Points, in no order, along strands that fork and pass close to each other.
(in the rows, 128 means zero)
Points whose rows are less than 114 apart are linked; no others are. Some points are linked to none.
(330): [ 80 155 131 170 127 156 117 186  84 109 128 113  84 152 153  91  77 164
 156 181 162 150 110 127]
(1051): [104 100 150 141 133 137 139 115 124 140 162 164 135  82 120  80 133 113
 148 101 139 110 165 125]
(676): [104 121 163 128 151  92 133 173 111 122 102  79 148 150 152 127 109 124
 174 112 110 165  85 182]
(1797): [122 168 137 164 152  76 197  78 163 120 108 178 194  85 143  90  92 138
 164 123 128 133 113 172]
(633): [102 129  95 115 132 147  59 160 120 144  93 143  93 138 122 146 172 157
 144 134 187 140 107 102]
(2363): [175 117 159 116 124 122 128 163 197  85 168 141 139 118 104 164 159 172
 103  84 113 197 119 128]
(2532): [155  78 148 126 142 181 169 145  73 131 138 112 149 103 128  72  60 124
 116  89 109 116 145 133]
(2452): [141  81 125 155 170 169 159 143  90 147 141  89 107 119 152  92 138 106
  93 102 148 105  90 145]
(353): [ 64 174 113  69 105 124  73 127 124 108  89 135 114 109 177 119 159  55
 116 157 120 141 136  99]
(637): [173 193 151 129 134 141  89 107 135 150  94  84 140 130 140 157 155 114
 128  98 132 114 121 147]
(493): [ 96 110 144  78  83 114 140 122 192 101 176 164 127 131  84 203 197  94
 163 132 104 163 127  88]
(75): [187 150 107 166  81 160 104 122 158 124 157 150 112 154  90 132 153 134
 119 118 137 107  99  84]
(631): [ 77  87 154 117 147 160 113 168 116 134 144 100 110  80 167 109 101 146
 154  91 120 129 140 155]
(869): [ 98 156 119  95 127  63 113 108 118 114  72 119 118 133 165 145 135 120
  87 149  72 165  95 146]
(1568): [ 91 128 137 137  86 118  81 116 122 133 145 116  84 152 145 103  99 146
 169 113 110 152 139 132]
(1231): [119 113 123 121 150 160 113 141 115 131  90  93 100 127 180 131  98 167
 147  90 100 134  77 118]
(2353): [182 139 137 147  93 141 145  98 142 113 149  92 141 181 104 169 125  97
 153 119  99  96 101 112]
(231): [ 93 125  99 139  99 136 170 125  82 109 129 144 102  92 119 170  90 108
 102 165  94  76 104 147]
(1717): [145 143 155 123  91  44 135  88 149 118 118 160 143 147 106 134 171 126
 137 141 100 186 116 146]
(850): [ 56 146 103 122 147 162 114 137  94 144  88 145  82  95 202  91 114 137
 125 169 200 100 167 105]
(1290): [132 136 148  80 147 130 105 109  87 166  82  87 123 103 151 116 127 145
  79 118 131 119 161 150]
(1719): [159  97 138 137 154 181 116 160 110 150 155  53 106 149 166 126 128 117
 101 106 128 101 120 166]
(77): [116  91 159  66 131 112 168  87 173 119 138 124 133 137 120 219 155 139
 145  95  73 147 113 102]
(1544): [159 119 147 116 142 115 102 173 212  93 149 118 127 135 151 143 184 133
  96  84 123 176  99 122]
(905): [150 151 110 140 142  84 114  96 190 130 118  80 130 228 144 187 119 162
 154 123 100 142 117 123]
(2399): [121 186 126 156  73 152 131 120 118  88 140 134 179 100 107 119  68  89
 184 148 108 124  96 116]
(2334): [126  84 160 102 138 179 139 162 120 136 131 103 138 101 134  95  94 132
 141  81  94 121 139 127]
(107): [ 79 117  40 100 138 177 135 114 145 153  84 155  85 139 177 102 129 144
 149 174 175 106 151  58]
(1159): [118 126 175  93 100  80 148 105 175 113 160 157 157 147  90 175 176 117
 171 133 110 168 121 124]
(719): [144 116 128 174 118 114 196  88 102 121 174 185 171 113  69 146  98  94
 136 126  96 107 126 124]
(2234): [127 183 109 138 161 127 130 140 137 105 122 164 186  88 110 108 138  77
  84 148 154 111 145 121]
(1518): [114 149 133 134 117 126 155 102 114 134  89 141 130 120 145 125 105 131
 156 125  93 108  99 143]
(1243): [143 144 120 151 148  90 160 116 132 126 158 100 154 191 109 102  74 114
 117 174 127 114 185 147]
(1708): [ 91  75  50  69 151 185 108 128 177 155 105 136 109 137 151 137 159 131
 142 146 186  93 147  62]
(1291): [145 148 139 132 163 137 113 137 123 158 120 119 148 151 114  70 170 108
 127 155 177 122 136 112]
(2489): [147 173  89 169 181 118 149 113 117 126 124 151 176 117 108 118 127  82
  40 161 156  96 165 129]
(2014): [126 132 133 143  54 111  82 127 114 123 162 141 102 139 109 114  75 162
 146 131  86 165 164 137]
(837): [177 160  94 155 115 164 131 131  99 129 105 132 107 127 106 162 112 169
  77 137 123 107  97 126]
(960): [147 145 123 104 106 116 133 113 151 108 101  75 132 186 163  69  85  97
 119 150  74 150 132 104]
(1343): [147 131  90 182 128 128 188  75 107 129 172 164 147 136  84 111 117  74
  96 155 116  86 148 104]
(407): [ 79  89 106  46 136 168  95 144  94 151 107  84 109 118 176 131 138  98
 117 126 113 129 125  87]
(1241): [ 93 116 127  86 169 111 103 113 110 189 104  92 110 157 139 137 140 170
 141 147 132 126 149 116]
(202): [147 104  79 106 135 203 108 163 101 124 137 116  90 105 121 174 155 118
  66 130 156 102 111 106]
(1905): [185 118 166 159 101 101 142 110 148 100 130 103 127 188 130 150 154 128
 154  84 121 177  82 152]
(796): [162 172 129 173  83 160 105 130 101 119 134 172 140 119  70 105 102 151
 176 132 153 130  95  99]
(652): [152 121 135 128 136 129 151 117  67 135 139  78 108 151 148 106  81 108
  92 149 113 134 162 164]
(1724): [185  99 153 143  79 146 201  65 179 103 184 147 150 165  93 106 124  91
 156 104 109 121 128  85]
(1217): [113 146 141 162 110 109 108 134 108 118 146 103  99  97 152 172  68 168
 112 107 103 107 175 202]
(1049): [149 195 100 146 100 113 115 114 184 109  89 165 156 155 114 134 128 149
 132 151 125 140  71  94]
(873): [121 119 168 126 143  94 195  87 174 103 113 149 182  81 150 109  92 130
 151  92 106 142 147 181]
(1550): [148 135  99 144 155 124 176  80  88 178 131 118 120 178 100 127 115 146
 134 191 162  71 156 126]
(37): [106  73 105 102 120 144 145 102 172 138 153 151  95 112 153 141 139 129
  98 110 114  93 152 110]
(79): [104 102 144 186 147 127 118 160  91 140 150 122  90  99 142  74  86 175
 107 124 178 137 153 179]
(1954): [112 165 111 143  79 138  90 151 130 109 148 151 101 108 109 143  71 157
 114 147 106 133 146 126]
(1829): [141 185 144 142 140 109 110 124 128 116  94  99 151 105 153 182 125 116
 113 119 120 116 108 167]
(2502): [110 182 115 176 145  81 178  72 134 122  84 157 152 105 154  89  78 150
 128 160 130 108 133 161]
(317): [108  99 159  94 111 149 125 120 128 141 127 154 127  91 137  80 157  90
 166 103 127 118 120 102]
(347): [132 113 147  91 155 108 137  73 143 167  98 106 128 146 160 147 192  96
 125 114 128 116 116 125]
(718): [131 159 144 161 101  51 126  82 140 129 116 137 114 165 153 106 144 142
 152 148 119 172 130 178]
(1838): [101 125 144  92  98  77  70 116 141 163 124 149 132 155  94 149 186 141
 175 156 135 152 144 107]
(1855): [143  86 125 118 129 145 148 133 103 137 146 160 136  94 110  61 158  89
  60 127 124 134 144 113]
(413): [114 115  81  69 166 150  66  93 138 176 114  89  81 152 194 123 173 157
 120 113 162 121 137  69]
(583): [125 175 160 138 133  95  75 126 118 160  96 132 123 112 125 126 111 199
 146 130 167 147 170 160]
(2041): [165 167 119 147  67 136 102 121 119 112 106 164 151 106  82 145  98 187
 162 114 104 155  81 102]
(473): [141  72 129 122 142 129 176 106 159 134 165 164 123 105 118 114 111 156
  79 101 111 106 176 121]
(2538): [145 130  75 149 120 154 123 143 195 101 115 148 100 127 144 158 100 209
 114 103 100 129  88 109]
(1178): [108 101 132 105 122 138 129 149 114 145 114 126 146 126  90 179 136 144
 189 121 111 103  88  99]
(2173): [225  86 150 132 116 121 147 124 147 111 144  93 124 201 104 153 166 148
 107  79 132 188 108 144]
(166): [ 60  79  95 120 113 146  94 160  78 122 140 154  86  64 144 152 144  97
 110 141 161 100 123 146]
(1028): [103  77 102  20 119 133  96 125 139 139 107 112 113 115 160 154 181  95
  97 114  98 133 115  87]
(86): [116 136 110 121 136  76 127 101 193 135 132 107 119 202 142 156 141 146
 122 167 107 129 136 127]
(427): [132  88 135 177 164 131 184 160  90 131 171 125 145 141  95 108  81 130
 139 123 136 111 141 165]
(1584): [ 94  67  69  85 158 167  84 113 162 178 124 123  84 144 183 147 170 142
 162  98 162 106 121  63]
(1870): [149 108 146  85 106 113 115 132 146 117 140 117 127 121 124  88 119 116
  86 109  78 166 177 119]
(994): [ 81  88 114  62 123 123  91 163 163 105 113 131 127 108 144 157 184  99
 118 118 113 153 110 109]
(1747): [129 138 139 185 128 120 108 167 100 120 146 112  83 140 141  68  91 160
 126 144 161 157 121 160]
(1917): [106 149 155 150  97  99 139 150 133  81 152 144 169  85 119 156 120  93
 167 126  99 146  78 159]
(1657): [124  76 147 132 186 157 135 149 110 169 130 112 127 105 162  56 165 119
 121 111 171 126 121 150]
(943): [118 156 105 115  96  93 119 119  98 128 129 165 153 139  52 141 153  90
 129 191 129 120 129 108]
(1472): [133 146 179 122 122 113 144  98 132 139 145  88 163 144 126 156 120  94
 189 120 119 101 166 168]
(98): [ 90 163 114 164 101 110 154 126 131  92 147 142 160 114 111 137  86  88
 183 180 104 119  92 145]
(467): [108 110 149 154 140  81 129 135  82 140 162 174 156  79  71 113 109 144
 120 131 137 154 204 155]
(2036): [ 99 122 128  91 133 115 105 103 152 188 111 138 139 149  94 141 178 151
 197 146 164 103 160  98]
(1460): [185 130 131 149 140 107 121 102  90 157  87  73 103 185 161  95 146 132
 104 116 145 171 110 165]
(1364): [200  99 161  98 134 105 127 121 151 147 132 100 138 190  85 134 167 166
 131 101 146 174 138 128]
(2521): [137 195 122 177 149  63 143  87 140 133 102 144 120 121 143 113 101 149
  95 143 152 124 147 183]
(180): [130 176 112 188 159 102 136  98 125 135 135 149 136 111 136 104 105 112
  60 154 162  94 187 148]
(1325): [170  90 149 117  78 134 200  93 147  90 187 173 127 116  93 113 134  98
 123  97  78 149 127  95]
(2396): [116 166 135 130 174 114 120 155 123 143  88 141 164 109  78 171 155 154
 152 144 155 110 106 151]
(2456): [145  79 179 142 143 121 147 163 111 110 161  99 127 126 119 153 149 115
 133  98 114 163 100 172]
(1339): [178 104 118 138 128 189 119 128 160 154 149 105 101 128 136 132 135 156
  97  70 141 100 137 113]
(1295): [ 96 113  92 133 173 136 150 136 182 151 131 139 113 144 155 130 161 137
 131 144 173  89 118 118]
(1980): [ 93 148  95 115  78 156  53 151 126 101 128 144  86 100 145 152 116 143
 120 116 116 134 131 113]
(1478): [152 119 147  91  96 113 128 106 163 128 130 119 130 135 108 200 114 164
 157 106  66 125 115 111]
(1840): [157 134 128 134  88 191 131 119  83 124 138  80  91 133 151 111  83 104
 107 109  86  89 117 119]
(534): [ 75 111  93 111 153 137 125 182 111 131 150 145 124  93 107 138  94 139
  90 171 155  83 203 125]
(1993): [ 63 127 126 135 121 105 156 110  95 133 137 124 116 151 141  99  87 105
 159 193 108 116 137 145]
(1445): [153 124 116  89 162 115 150 146 145 131  80 132 173 162  95 107 188 123
 109 162 133 147  77  91]
(489): [152  77 168 105 152 149 111 133 102 178 147 104 114 126 137  61 182 122
 134  96 162 158 149 135]
(42): [168  95 131 132 144 167 111 135 149 157 177  64  96 170 143 165 132 140
 116 103 131  89 154 128]
(2279): [127 182 112 181 141  78 139 104 115 134 103 105 105 205 159  82 130 130
 124 206 160 147 122 143]
(1469): [186 160 146 162 194 129 126 163 110 134 102  96 158 139 118  88  96 174
  91 127 185 145 164 176]
(2027): [125 101 109  81  80 127 123 119 152 116 141 139 110 161 124 132 151 116
 133 138  84 143 111  72]
(813): [129 141 104 151 172 163 111 153 106 144 144 125 121 120 132  79 148 103
  93 159 201 104 160 113]
(921): [141 160  75 142 126 162 103 147 138 119  85 171 104 107 127 183 107 191
 103 122 135 104  82  92]
(729): [ 98 169 135  97 152 118  80 147 109 152  82 111 122 139 148 116 123 171
 149 141 139 157 158 127]
(1045): [122 193 116 170 114  89  97 103 107 124  98 124  93 161 154 102 130 139
 130 167 138 164  95 145]
(1335): [ 83 142 131 127 156 153  99 122  96 154  90 116  95 151 205  76 181  95
 149 154 168 131  86  99]
(1632): [120  94 153 112 126 139 121 129 179 114 144  99 115 163 180 141 133 130
 165  64  93 158  95 100]
(897): [161 151 179 145 142 133 145 139 120 116 160  86 213 142  82 140 113  67
 184 112 132 113 158 154]
(356): [150 131 113 143 177  96 171 110 161 142  67 120 138 158 144 175 129 182
 113 127 119 128  59 159]
(979): [102 129  77 114 148 152  47 124 133 166 107 126  74 147 162 128 194 140
 117 135 204 130 130  83]
(341): [124 103 161  95  84 104 147 117 167 108 162 124 127 134 130 103 102 136
 152 107  76 165 162 119]
(1009): [141 138 132 137 152 161 162 114  59 143 125 104 135 132 146  72  71 114
  84 162 130 116 176 126]
(2181): [136 118 159 180 138 110 161 158  57  86 146 139 171  74  96  98 115  52
 108 115 105 157 103 173]
(2322): [135 162 124 131 152  91 131  80 177 135 101  89 148 192 160 183 128 130
 156 110 107 122  66 115]
(574): [116 136 110 187 169 130 148 180 139 113 154 166 158  81  86 147  96 177
 100 120 154 106 156 154]
(820): [106 121 107 120 122 131 143 138  63 133 112 121 113  93  97 205 104 151
 107 160 110  79 119 141]
(247): [144 100  72 108 139 156 131 118 180 150 155  98 101 207 159  99 114 148
 119 158 117 114 127  62]
(2417): [108 147 118 137 162 138 107 143 187 157 109 150 137 113 121 130 114 218
 140 123 176  97 164 130]
(1758): [134  86 176 163 142 106 145 188 115 105 140  98 133 148 148  92 129 122
 163  96 129 188  83 193]
(582): [158  87 122 107 119 122 123 130  45 154 136  95  95 125 112 101 154 135
  56 140 130 147 133 138]
(291): [142 175 142 141 151 123 141 119 146 112 119 159 186  69 134 142 155  77
  94 106 133  92 137 143]
(2156): [181 143 147 131 141 178 104 128  97 139 132  65 122 145 133 132 151  98
 109 109 144 110 108 142]
(1941): [105 153 102 143 178 152  88 147 158 163 124 155 113 100 139 116 174 127
 104 147 229  89 165 126]
(1795): [142 107 116 126 123 135  98 102 128 171 148 134  79 127 126 111 187 141
 104 124 157 112 152 115]
(1034): [149 174 154 155 187 106 115 152 108 158  78 107 150 132 131 112 112 201
 132 127 186 133 139 184]
(2324): [ 58 122  86 135 118 149  88 154  79 102 105 133  38 132 193 110 114 119
 114 157 137 148  91  97]
(464): [154 147 138 153 114 151 107 161 165  93 153 152 144  74 114 116 146 121
 103  82 129 132 127 131]
(2256): [105 159 122 139 101  96 181  67 105 121 132 124 135 132 149  82  70  80
 155 185  95 114 159 141]
(99): [ 62 161 105 141 138 154 104 179  58 108  99 127  64 130 194 109  93 152
 125 191 168 162 108 118]
(1447): [109 186 117 141 135  95 101 137 114  96  75  92 120 119 173 180 111 121
  93 145  97 147  89 182]
(1105): [117  85 137 104 159  71 180 126 119 144 114 155 153 110  71 191 150 148
  92 147 122 109 156 157]
(1404): [ 85 147  83  52 108 149  58 156 124 120  80 126 115 101 148 159 161  73
 121 155 144 133 150  88]
(417): [157 160 133 145 176 143 149 150  77 122 107 106 147 108 147  70  80 133
  71 139 164 128 162 143]
(1274): [103 116 129 102 117 130 120  91 183 116 162 135  93 115 185 161 150 106
 122  89  95 106 138 116]
(1131): [143 106 202 137 109  73 154 121  98  96 158 156 182  85 104  99 133  76
 130  80 109 199 155 175]
(604): [ 92 145 168 140  65 118 121  97 113 117 160 131 142 113 127  76 107  75
 206 132 103 148 142 131]
(1861): [133 129 179 157 126  70 119 158 125  81 177 154 149  79 107 134 141 104
 105  98 120 177 157 196]
(1702): [117 156 116 138 128 106 151  80 176 144 136 145 148 153 113 173 164  93
 159 163 149  74 128 116]
(295): [ 69 106 113 119 100 114 136 125  94 118 125 120  88 156 160  79 120  99
 152 184 100 160  97 111]
(2414): [114 123 109 141 162 102  91 110 133 128  97 107  82 112 196 168 106 170
  78  83  96 139  96 163]
(2287): [124 164 152 122  50 126 129  95  94 109 146 139 172 109 101 126  90  79
 197 140  85 121 135 116]
(2413): [153  97 160 150 118 109 169 127  65 156 143 135 148 124  54 157 127 150
 173 133 126 123 129 161]
(354): [155 172 118  95 136 122 155 128 181 109 118  92 204 176 108 119 109  86
 137 154 100 106 139  89]
(93): [143 154 146 154 112 126  91 147 144 112 125 150 125  97 133 109 143 143
 119 111 129 162 109 155]
(2193): [173 170 158 150 103 139 109  83 108 161 135 134 142 135  81 169 189  99
 167 123 161  81 116 125]
(1446): [111 162 102 148 136 127  65 158 133 135 131 126 109 169 104 173 176 146
 163 168 178 130 104 105]
(1307): [196 167 160 186 121 124 108 117 140 119 162 133 165 115 131  75  76 125
 146  71 142 152 185 177]
(1523): [120 175 118 144 150  88 131 146 162 107 135 108 151 155 136 128  74 140
  89 166 116 122 189 169]
(1885): [157 110 129 139 103 128 137 158 193  88 141 155 115 134 125 145 105 194
 111  87  94 177  97 119]
(790): [135 109 125 114 151 119  89 107  88 137  73 104  91 137 171 169  91 191
 114  67  93 160  79 126]
(2346): [169 109 136 124 134 108 145 110 174 132 144  91 131 182 131 177  99 179
 153 108  93 132 137 136]
(2253): [120 117 170 143 101 119 156 133 123 125 148 112 153 160 114  66 106  99
 213 133 119 149 115 123]
(2546): [135 106 131 119 147  65 124 139 136 132 139  91 106 216 138 101 175 112
  97 166 126 188 122 154]
(28): [132  52 136 114 100 151 150 159  87  98 179 123 102  81 123 106 117  94
  83 103  83 140 120 126]
(186): [108  80 167  51 105 122 133 115 178 101 152 145 106 114 109 203 198 123
 135  99  90 171 120  95]
(668): [ 84 123 106 114 100 152  94 127 147 107 121 138  83  99 187 153 117 114
 134 101  96 111 113 113]
(1731): [150 116 119 118 138 131 177 113 147 131 118 153 164 110 110 119  92 151
 109 115  95  95 157 119]
(1245): [142 146 140 112 130 155  97 124 103 168 134 127 143 115  75 169 174 108
 157 125 146  78 140 120]
(553): [ 71 111  96 134 121 146  94 161 130 128 127 149  84  90 154 154 145 113
 155 149 171  96 152 129]
(1393): [158 110 160 110 175 103 155 109  77 169 122 146 204 123  84  75 169  63
 110 118 138 139 164 126]
(934): [100  70 150  69 147 157 128 133 191 131 136 107 119 142 175 158 155 129
 177  73 104 126 119  77]
(470): [131  68 122 110 110 177 141 143  73 117 158 159 117  67 116  68 135  85
  84 109 107 126 113  92]
(1116): [162 167 135 111 122 127 134 138 178  95 121  92 181 163 125  92  92 100
 121 136  96 151 130 121]
(1189): [113 124 129 131 156 127 105 185 155 134 135 140 150 103  97 142  97 193
 137 120 154 110 180 149]
(2338): [158 136 137  93 137 105 180  95 199 131 105 142 193 128 113 137 122 157
 127 120 102 107 127 118]
(2560): [159 156 145  80 142 113 137 111 175 134  96 107 190 150 113 159 140 113
 137 123  90 107 143 104]
(2213): [ 95 114  91  49 146 193 100 154  66 139  94  83  95 117 200 118 137 111
  99 154 161 140 118  76]
(2244): [ 76  89 120 130 128 159 101 172  60 144 145 120  79  77 142 141 115 145
  90 139 170 100 138 149]
(1664): [126 148 106 173  79 121 152  69  89 128 148 144  92 138 145 105  86  94
 104 170 103 105 146 134]
(1769): [127  96  59 122 132 213 110 151 158 110 128 150 103  87 142 154 157  98
  84 116 178  72 130  94]
(737): [124 108 142  81  86 117  73 139 136 119 126 123  90  98 146 136 120 159
  87  98  75 165 165 140]
(1428): [ 60 117  91 118 109 166 112 150  86 109 126 118  63 148 173  91 140  77
 136 182 150 133  98 104]
(2539): [100 117 131  81 104 162 102  84 117 150  90 140 114 110 169  86 158  90
 166 114 133 117 109  75]
(161): [134 159 107 171 145 168 112 161 155 117 112 108 112 171 151 115 121 152
 143 126 147 127  73 106]
(2577): [155  99 127 107 153 118 136 137 158 141 133 128 146 152 107  87 196 100
 109 136 150 144 120 110]
(505): [ 83 124 129 128 119 109 104 103 101 143 116  90  73 102 195 152  76 163
  99 107  97 116 140 173]
(1935): [134  93 156 133 122 108 167 142  98 129 136 116 140 152  70 169 124 164
 177 139 107 142  86 137]
(321): [117 104 102 114  95 117 136 147 116 113  97 185 111  94  94 141 100 210
 115 119  86 153 107 110]
(61): [155 108  71 137 147 145 189  86 121 154 155 146 118 152  95 125 132 113
  86 177 139  69 143 104]
(1712): [125 155 154 167 114 107 142 149  68  89 149 144 187  71 109 149 112  75
 155 130 115 140  86 185]
(1992): [193 117 154 151 108 159 179 100 152 109 170 116 165 157 109 115 129  61
 142  92 104 106 117 102]
(1220): [ 96 125 124 137 131 110 126 148 101 136 156 150 149 107  84 101  97 126
 106 159 132 116 208 140]
(2066): [137 120 155 109 145 117 105 148 186 103 131  84 118 161 180 160 166 108
 130  87 106 163  94 130]
(1691): [162 127 144 149 151 131 128 173 146 107 165 168 174  72  76 147 157 118
  93  85 142 140 159 129]
(1964): [ 69 110 133 152 151 170 125 182  92 126 129 130 109  84 157  93  99 149
 131 119 168 103 138 152]
(801): [155  96 156 148 105 145 170 145 144 123 148 128 174 172  80  71 100 131
 201 113 119 149  98 104]
(250): [156 147  98 105 130 134 142 172 137 114  99 170 170 129  61 103 145 140
 102 156 127 143 103  79]
(1286): [ 74  96 142 154 125 117 146 161 139 131 162 147 143 122  92 117 125 139
 213 142 147 111 123 140]
(916): [171 129 142 130 109  87 133  90  74 124 107  77  97 183 181 106 107  90
 106 127 116 153 136 194]
(419): [171 102 159 130 145 119 165 124 133 118 136  99 160 130 111 157 148 102
 114 101 117 130 126 158]
(1666): [ 61 147  95 132 147 147  99 140 149 142 113 151 106 100 162 117 137 125
 126 157 204  84 186 129]
(2499): [140 137  73 110 145 137 123 143 201 117 137 132 139 149 124 150 152 123
  72 156 129  89 147  99]
(126): [ 74 156 115  79  81 142 100  86 131 106  85 142 134 117 173 109 137  64
 167 140  99 132 101  73]
(797): [125 119  87 117 137 148 136 138 176 123 151 125 138 170 110 107 114 127
 129 170 123 100 142  84]
(2202): [150 134 173 165 144 102 127 155 132 101 197 165 190  78  65 157 144 105
 124  95 133 162 173 163]
(1435): [138 110 186 100  85 117 112 112 187  96 156 108 130 154 156 116 132 133
 172  81  93 193 135 116]
(2060): [173 126 179 128 131 128 103 115 119 164 129 121 145 145 116  57 158 112
 148 103 162 145 159 140]
(629): [103 150 103 147 138 126 156  72 115 158 129 146 127 142 113 150 121 127
 158 182 150  77 142 120]
(1663): [178 189 101 164  80 161 108 100 138 115 142 116 119 169 113 174 145 101
 136 133 117  94  85  95]
(639): [136 203 146 133 162 155  85 170 103 141  82 112 159 104  96 188 129 153
 160 135 168 103 123 135]
(2137): [ 85 111 179 126 118  71 152 121 143 115 140 178 112  86 130 154 154 151
 146 112 106 175 110 181]
(944): [ 99 123  87 157 140 139 114 138 123 131 152 150 105  88 121 165 120 138
  71 142 161  68 177 142]
(376): [166 126  98 110 145 196 111 125 165 138 137 122 126 103 160 127 148 111
  82  98 150  74 132  85]
(2262): [ 63 108 133 110 110 125 146 148 155 127 120 159 138 107 114 145 123 132
 200 139 122 116  99 110]
(95): [151 113 156 114 125 118 137 123 147 129 130 137 132 106 106 188 175 124
 105  96 124 125 116 133]
(2419): [ 95 148 102 163 173 121 144 149 136 129 111 154 123  85 125 149 110 168
  73 145 176  87 135 159]
(2439): [175 118  99 119 105 185 123 142  77 133 106 123 110  99  93 158 143 149
  75 129 127 103  85 100]
(1626): [145 105 147 169  76 126 147  92 143 110 154 170  80  98 155 110 126 146
 128  72 106 148 100 139]
(1160): [134 136 114 138 179 115 155 142 149 141  84 139 154 142  99 166 152 168
 128 134 155 117  70 141]
(400): [161 128 174 152 109 103 148 121  51 109 120 141 170 102 115  75 116  53
 124 107 106 175 132 168]
(1572): [ 75 109  83  60 123 132  78 166 120 111  90 147 126 111 114 185 183 107
 133 150 135 135 129  95]
(455): [144 151 116 153  76 168  93 145 126 130 135 161  95 152  86  92 142 160
 169 135 149 130  89  75]
(1004): [103  81 135 130 168 106 165 157 112 136 157 116 134 142 119 103 104 133
 126 143 122 137 142 165]
(791): [125 148 151 134  87 106  87 137 117 147 132 139 123 155  94 150 188 131
 176 145 144 143  99 120]
(2307): [124  93 110 116 102 118 132 142  96 130 121 160 105  79  88 167 121 183
  79 137 102 122 132 141]
(211): [188 126 158 154  90 114 129 120 143 107 132  72 149 213 123 157 104 154
 200  80 117 181  80 132]
(941): [140 117 119 169 160 170 146 155 176 110 152 140 134 134 135 121 126 158
 165  96 152 101  81 117]
(2252): [164 150 108 125 123 154 136 142 123 107 111 186 166  91  58 130 161 105
 102 133 137 116  98  75]
(2103): [120 176  97 122 127 134  99 107 193 138  98 167 141 116 129 182 176  99
 143 139 174  76 136 107]
(2235): [126 195 124 123 139 127 124 102 168 128 112 170 175  72  95 169 170 105
 137 116 155  71 142 124]
(1860): [121 174 105 153 150 133 126 129 148 118  95  99 114 174 177 156 116 115
 130 134 121 122  58 121]
(1110): [111  96 156 157 136 125 151 137 153 126 187 173 148 118  74 102 127 127
 183 117 143 122 155 117]
(29): [124 162 161 143 117  92 101 107 113 144 112 107 129 109 145 155  73 184
 155 118 113 129 168 187]
(1547): [150  97 142 147 122 149 173 130 164 135 149 162 137 144  93  95 125 147
 167 116 132 121 109 105]
(89): [120 139 103 160  91 111 179  97  85  97 116 139  94 115 143 117  61 117
  95 156  70 117  95 149]
(592): [102 114 128 121 159  95 143 173 159 104 121 106 154 159 136 116 109 132
 140 156 111 165 124 167]
(925): [121 142 173  99 108  95 151  91 141 114 114 139 191  96 136 105  96  92
 167 104  87 152 149 151]
(1736): [161 125 114 132  93 130 148 121  99 127  88 157 131 111  93 110  91 195
 135 118  94 152  90 112]
(736): [155  52 123  98 111 143 151 138  68 141 170 115 105 128  95 143 132 118
  89 127 101 130 133 128]
(2442): [121 144 109  86 137 201  95 171  73 130 124  86  91 143 163 112 128 116
 101 186 185 123 161  79]
(2135): [146  95 143 134  98 136 182  90 122 112 171 196 146  68  86 134 124 109
 112  81  91 119 137 106]
(105): [144  91 183  72 136 113 123 119 120 131 121  93 125 122 154 133 184  96
 108  68  88 165 125 154]
(1867): [113  84 143 157 153 161 185 147  73 122 167 126 159 100 109  96  47  99
 152 117 101 108 162 154]
(1426): [119 149  99 144 135 191 126 161  87 121 138 123  87 134 158  73 119 111
  93 175 192 119 137  78]
(461): [ 93  91 126  73 159  97  99  93 144 201 119 125 115 145 124 163 192 169
 152 134 161 110 170 122]
(1010): [136 168  83 131 149 118 123 160 182 109 123 109 120 148 142 147 108 155
  67 151 121 103 143 134]
(1151): [125 138 102 103 142 132 134  99 151 154 114  83 110 197 169  94  83 145
 115 161 104 126 154 108]
(296): [ 90 162  71 120 137 188 111 125 122 116  74 136  74 129 200 108 116 127
 142 166 198 108 132  70]
(1470): [139 170 118 165 146 100 172 107  98 125 119 109 141 184 125  78  89 113
 128 196 145 139 142 154]
(2291): [139 117 177 156 115  93 140 131  77 143 156 152 147  99  55 113 118 151
 152 125 131 154 157 169]
(1864): [157  88 107 122 125 135 158 111 134 146 142 175 105 115 116  68 136 152
  63 106 123 142 136 107]
(1102): [132 179 127 158 135 163  85 169  87 134 131 131 137  93  84 174 144 112
 132 142 172  90 140 131]
(691): [166 129 194 167 117 108 132 125 135 108 133  99 140 125 150 160 115 139
 174  57 139 174 118 215]
(1042): [114  88 120  91 104 107  70 138 123 136 107 148  66 102 146 126 148 185
  73  97  99 178 117 115]
(1457): [119 151 173 121 106  83 153  89 153 109 127 105 180 143 150 129  91  85
 199 123  89 128 161 162]
(2223): [136 126 104 117 157  77 149 112 113 132  65 109 131 174 156 138 125 148
  94 158  98 160  78 152]

Follow the links from the first point to the second, and from the first to the third. Name the last point that the two ways share.
(1935); (42); (718) -> (1110)
(2223); (427); (126) -> (813)
(250); (1935); (1446) -> (813)
(28); (1568); (2499) -> (473)
(1445); (29); (2193) -> (1291)
(2181); (2291); (1572) -> (1110)
(1426); (341); (1102) -> (1719)
(77); (1131); (2060) -> (1547)

A fork is a point with three links. Follow the links from the first point to the second and name the forks in between, in order.
(126); (1159) -> (1110) (1547) (905)
(1470); (736) -> (473)
(1447); (1584) -> (1719) (1291) (813) (1666)
(493); (1189) -> (905) (1547) (1110)
(407); (1769) -> (813) (1291) (1719)
(1291); (1110) -> (813)
(505); (652) -> (583)
(1758); (1838) -> (1964) (1666)
(2324); (1666) -> (1964)
(376); (2223) -> (1719)
